Each row is a point on a landscape with many peaks, with its height.
A climber steps from a point to the highest of its 2 nearest points, and stops where none of them is higher. Distance is the straight distance between rows; heights are no part of it.
<913>: [ -1   0 -16   0  -7   5   7  -1   0   4  -6   1  -6  15 -20  -7 -20   1
  -1 -20]  height 600
<47>: [  5 -10  12  -1   1   8  21   5 -17  13 -16 -16   3  -6 -14   2 -15   4
 -26 -13]  height 547
<295>: [ -8  -8   0 -15 -23   0 -15   9  22   6  15 -10  -6  -2   7  -1  13  13
   7   5]  height 399
<848>: [ 11  -5  10  -4   1 -12  10   8 -16   3  -5   4 -13 -19   2  -1   3 -25
  -9  26]  height 138
<273>: [ 10  -9   1  -8   7 -14  12  10 -10   1 -20 -20 -19 -11  -4  13 -19 -10
 -23  -7]  height 596
<901>: [  1 -16  25   7 -23  17  -7  11  -1   2   2   5 -12   0 -17   7 -11  -8
  -5   0]  height 568
<521>: [  9  -9  21   8  16  14   0  13   0  20 -13   1   7  -8 -26  27 -31  -4
 -20   1]  height 410
<756>: [-18  -1 -21  -8 -14 -20   2 -27  -9   6  18   6  14  23 -10  -7  18  -1
  -1   4]  height 598
<891>: [ 16  -8 -10  -6  27  -9  -2  -6 -12 -12 -34   5  15  -3  -6   7   7  15
  -9 -24]  height 440
<138>: [ -5  -4  -8  -4   5 -18  18  15  -5   1 -14  -4 -13  -9   5 -16 -21  -3
 -17 -10]  height 644
<317>: [  9 -11  32  24  -5  14 -10 -22 -10  10  -9  -2  -7  -2  -6   1 -21   8
  -8  19]  height 266
<630>: [ -9  27   5 -12  16   7  -7   9  16  -1  45   4   4 -17  19   8  24  -8
  29   4]  height 108
<441>: [ -2  15 -21  -9  13  -9 -10  -6  -5 -22  -8  12  17  12  19  16   0  17
   3   8]  height 490
<153>: [  0 -11  -1  -2  -7 -21  -9  -7   5  14  -8 -14   2   8  17 -15   5 -16
  10   4]  height 904
<895>: [-21  16 -23 -28  15  -8   2  -5  17   8  22   1   5  19   7  14  14  18
  -1  -6]  height 462
<162>: [  8   0  -7 -11  -3   9   3  15  -1  -3 -20 -12  -3  10 -36   5 -27 -13
  -1 -13]  height 632
<517>: [ -5   3  -1  -2  -7 -19   9  13 -22 -16   2  19  36  -7  -1  -7   3  35
 -15 -19]  height 597
<695>: [ -3 -17 -11 -14   8 -19   0   9 -19  -7 -11   2   5   4   6  -9  -9  -5
 -13 -15]  height 702
<701>: [  5  10  -6   3   1  -4  14 -18  24  14  -4   0  14  19  15   1   6  17
  -2  -1]  height 379
<626>: [ -4  10 -21   1  25   1  -4  -3 -11 -12 -19   6  14   0   9  -1   7  21
  -7 -14]  height 461
<526>: [-11  25   3  -2   4   9  -5   8   9 -10  27  -3 -10  -2  26   6  12 -15
  11  14]  height 89
<362>: [-10   5 -15  -1   2  10   5 -15  -8   0  10  14  -4   5   5   3  13   4
  -8  16]  height 58
<824>: [ -5  15 -22 -21  16 -22  -4  -2  -7 -31  17  24  27  12  14   0  -1  19
  -6  10]  height 522
<145>: [-11 -19   9  -2 -22  14  -9   2   3  13  -1 -17  -8   7  -2   5   7  20
  -4   2]  height 471
<531>: [  6  -2  22  27  -1  -2  -3  -4  14   8   2   1 -16   6  17  12   2  10
  16   5]  height 430
<15>: [ -6  -8  -1   3 -21   6  -5 -20  -5   5 -10 -17   5  20   1   0  -5  16
 -10 -10]  height 529
<608>: [ 14   2  -2  13   7  -3  20 -21  14   8  -5   4  -3   4   5  -7   4  -4
  -5   3]  height 340
<200>: [ 11   5   8  29   4  15 -19 -11  11  -8  16   5 -18 -11  -9  -3  -6 -22
  32  -2]  height 608
<568>: [  7   8   2  12   1   2  12 -19  17  -3   6 -13  -1 -10  20 -25   2 -12
   3  -3]  height 307
<561>: [ -7   5 -13 -12  -7 -20  -3   3 -29  -8 -15  15   6  19   8   1 -12 -10
   6  17]  height 620
<72>: [  5 -21  19   6 -15  15  -6   7  -2   8   3 -10 -12   7 -17 -12   9 -27
  -1  -7]  height 668
<265>: [  2   0   5  10   7  -1  -8  -3 -28  12 -39  -3  23  -5  -6   8 -19   1
 -11  -4]  height 360
<65>: [  2   0   4  -7  -5   5  -1  15 -14   1  -5   6 -19 -19  -1  11  10   1
  -3  33]  height 110
<557>: [  0   3   2  -8 -17  -3   2   0  14   8  14 -10 -15  -3  -9   3  25 -10
  16  11]  height 330
<856>: [ 14   2   9  22   0   5  -6  -9 -10  -9  15   2 -24 -15  -8   8  20 -18
  27   5]  height 669
<576>: [  2   2 -10 -11  -2  -8  16   4  -8  -4 -17 -18  18  -9 -19 -19 -12  13
 -16 -24]  height 500
<226>: [ 16 -10  25  10   5   9   4  13  14   2   2 -22 -18 -24  -2  18   7  12
  23  -5]  height 180
<886>: [ -1   3   1  -5   1  11 -10  -6 -28 -15 -30   1  15   5   8  -2 -14  -7
 -14   6]  height 342
<201>: [  3   8  11   6  -1   2  17  11 -22  -4 -27 -15  23 -14 -11 -11 -27  15
 -24 -24]  height 506
<336>: [  3  -1  12  -3 -17   2  -2  -4 -15  -9 -30 -22   7  24  -6  17 -14   3
  -7 -10]  height 569
<126>: [-17   4 -11  -3   0   2   6   3  -8   9  15  16 -22 -23   2   0  14   6
  -8  21]  height 81
<437>: [  9 -15  22  11   7  18   0   3  -1  22  -8 -18 -21 -13 -11   7  11   5
  10   9]  height 210
<250>: [-15  -3   2   7 -25 -13  -8   7  -3  -8  14  -5 -10  -7   7 -18 -18 -15
   5   9]  height 615
<46>: [-18  -3 -11 -10  -5 -10 -13  -6   7  12  32   4 -10   7  -4   2  29  -2
  12  10]  height 277
<719>: [-13  25 -11  -4   2   1  12  -7   9   0  30   8  -7  12  18   8   7  -5
  -8  14]  height 70
<614>: [ 18   0  -7 -16   8  14   7   5 -15 -24 -26 -21  -3  10 -24  10 -20   6
 -10 -20]  height 654
<186>: [  1  -9   6   6  10   1  -3   2 -20  24 -28  -1  -2  -1 -14  17 -26 -17
 -13   5]  height 380
<380>: [-11  -2 -17 -26  -3  -6 -19  -7  -1 -15  28   4   3  10   4   2  17  -3
   4  21]  height 244
<414>: [  5  -8   7  23   0  -8   4  -2  18  13  -8   2 -13   1   2   5 -18  17
  -1  -7]  height 417
<518>: [-16   2  -5  -3  -9  -9   0  -2 -24  -5  -8   7  27   8  19 -12   1  23
 -15 -14]  height 690
<530>: [ 19  -8  10   3  13 -12  -9   6   4   0   4   9  -5 -30   8   5  24 -14
  21  15]  height 202
<358>: [ -2   7   6 -18 -17   8   3  14  -3 -11 -26 -17  24  19  -8   3 -13  15
  -5 -18]  height 603
<88>: [ 17   9  13  14   7   4   4  -1  16  -7  18 -14  11 -27  18 -22  13 -18
  25  -6]  height 275
<301>: [ -4   4   9  35  16  18 -14  -7  15   6  21  -1  -7 -11   2 -15  15 -20
  34  -2]  height 563
<451>: [  3 -14  21  14   6  24  -8 -11   3  26  -3  -6  -5  -9 -17  -4  -6  20
  -6  13]  height 240
<878>: [  1   7  -8 -11   2  15   6  13  -7 -31 -16 -11   9  18  -8  -1 -13  15
  -7 -31]  height 635
<837>: [  4   8  -3  11  -1  -3  13   3  -8 -12 -16   7  25   2  -7 -13  -4  26
 -10 -32]  height 536
<292>: [  4 -11  15  -6 -20  17   2  -1   7  -5   9   3   1   4   3 -22  15 -18
  -1   6]  height 562
<677>: [ 11   0   3   9  -9   5   9   6  23   9   0   4 -21  -6 -14   5  -4   8
   5   6]  height 470
<276>: [ 20  -5  11  15  16  -2   6   3  -7  13  -7   6 -15 -37  -2   4   7 -18
   6  15]  height 168
<259>: [  1  -6 -20 -25   7  -7   6  -2 -13 -36  12   8  20  12  13 -10   6   5
 -14  -2]  height 561
<146>: [  2 -18  -7  -3   1 -36   1  -6  -4   9 -20   1   1   4   4  -7  -7  -7
   3 -12]  height 767
<899>: [-21   9 -21  -8  -8 -17  -8 -15 -31 -10   3  18  21  21  -2  -3   6  -2
   0  14]  height 686
<694>: [ 2 -4 10 24 11 11 -5 -7 22 17  9  9 -6 -4  8 -5 10 -3 17  2]  height 501
<649>: [-16  16 -19   5  -5  -3   0   1  23  10  23  26   1  18  -9  -4  -8   9
   2   3]  height 708
<332>: [-19   6 -14  10  11   3   1  17  16   8   7  35  -9  13   4   7  -5  20
   1   1]  height 613
<843>: [ -6  21 -29 -12  11 -18   2 -16  30  15   0   1  18  13  13   7   0  14
  -2  -7]  height 418
<378>: [  1   3 -13 -10  -3  -5  12  17  11   3  -8  16  -4   6 -15   0  -9   4
  -3   6]  height 545
<541>: [  3  -5   3  -4  15  13  -9  14  30  -1  11 -14 -15 -20  10  11  14   8
  21   1]  height 154
<237>: [-19   1 -21   0 -20 -10  -7 -22  14   9  16   9   0  21 -10   3   7  16
   0  -3]  height 609
<376>: [-23   7 -17 -21   7  -1   4  20  18   9  17  13  -9   3   5   6   7  19
  -5   3]  height 525
<172>: [  3  10  -6  -7  17   1 -15   8  32   9  31   0  -6 -15   8   5  28  -1
  21  -2]  height 130
<506>: [ -8   4  -5   8 -12 -20 -17  -5   3   3  16  -1  -3  -5  17 -12   6 -17
  17  17]  height 722
<296>: [  5   4   1   9  -7   4 -10 -13 -16 -12 -15  16   0  -1   9  -6 -21 -19
  -7  15]  height 324
<335>: [-15  -5  -7 -13   1  12  -6  -5   2  -7   3   1  22  15  17  -7  11  10
 -12 -11]  height 602
<846>: [  9   3  -5   4  14 -12  -3  -2  -1 -16  18  -2 -24 -24 -12  -2  22 -32
  35   4]  height 599
<647>: [ 19   0  22  13   7   6   6   1  -4  -4   7 -11   0 -39   6  -1  23  -9
  30  -3]  height 242
<548>: [  5  -6 -11 -13   2   6  12  -3  -2 -32  -5   4   7  15   1 -15  -2   1
 -14 -20]  height 601
<758>: [ 11 -10  27   0 -11  12  14  19  -9   5  -1  -4 -13   0 -18  12 -17 -27
 -15  -7]  height 495
<4>: [  1  -1  19  20 -17   4 -10  -8 -19   3  -3   0 -16  -6   8   1  -9 -16
  -4  20]  height 297
<528>: [  6  -2  29   6   1  18   8  17   4  15  -4 -19   1   8 -26  29 -33 -22
 -16   3]  height 445
<212>: [  7  -5   2 -17  -3   6  -4  -6  17  -3   9  11  20  11  12 -20  11  -8
 -12  -1]  height 530

Call two points neighbours if one is among the 2 nearest of the other. Go from one point of each pair to the other, from neighbour to neighbour, staying as high as possible. Name the lowest point that can't be avoided.
<856>, <614>: <414>
<72>, <153>: <576>
<518>, <72>: <212>
<899>, <649>: <756>

Where does a climber stop that starts at each point below?
<362>: <649>
<201>: <153>
<88>: <649>
<437>: <72>
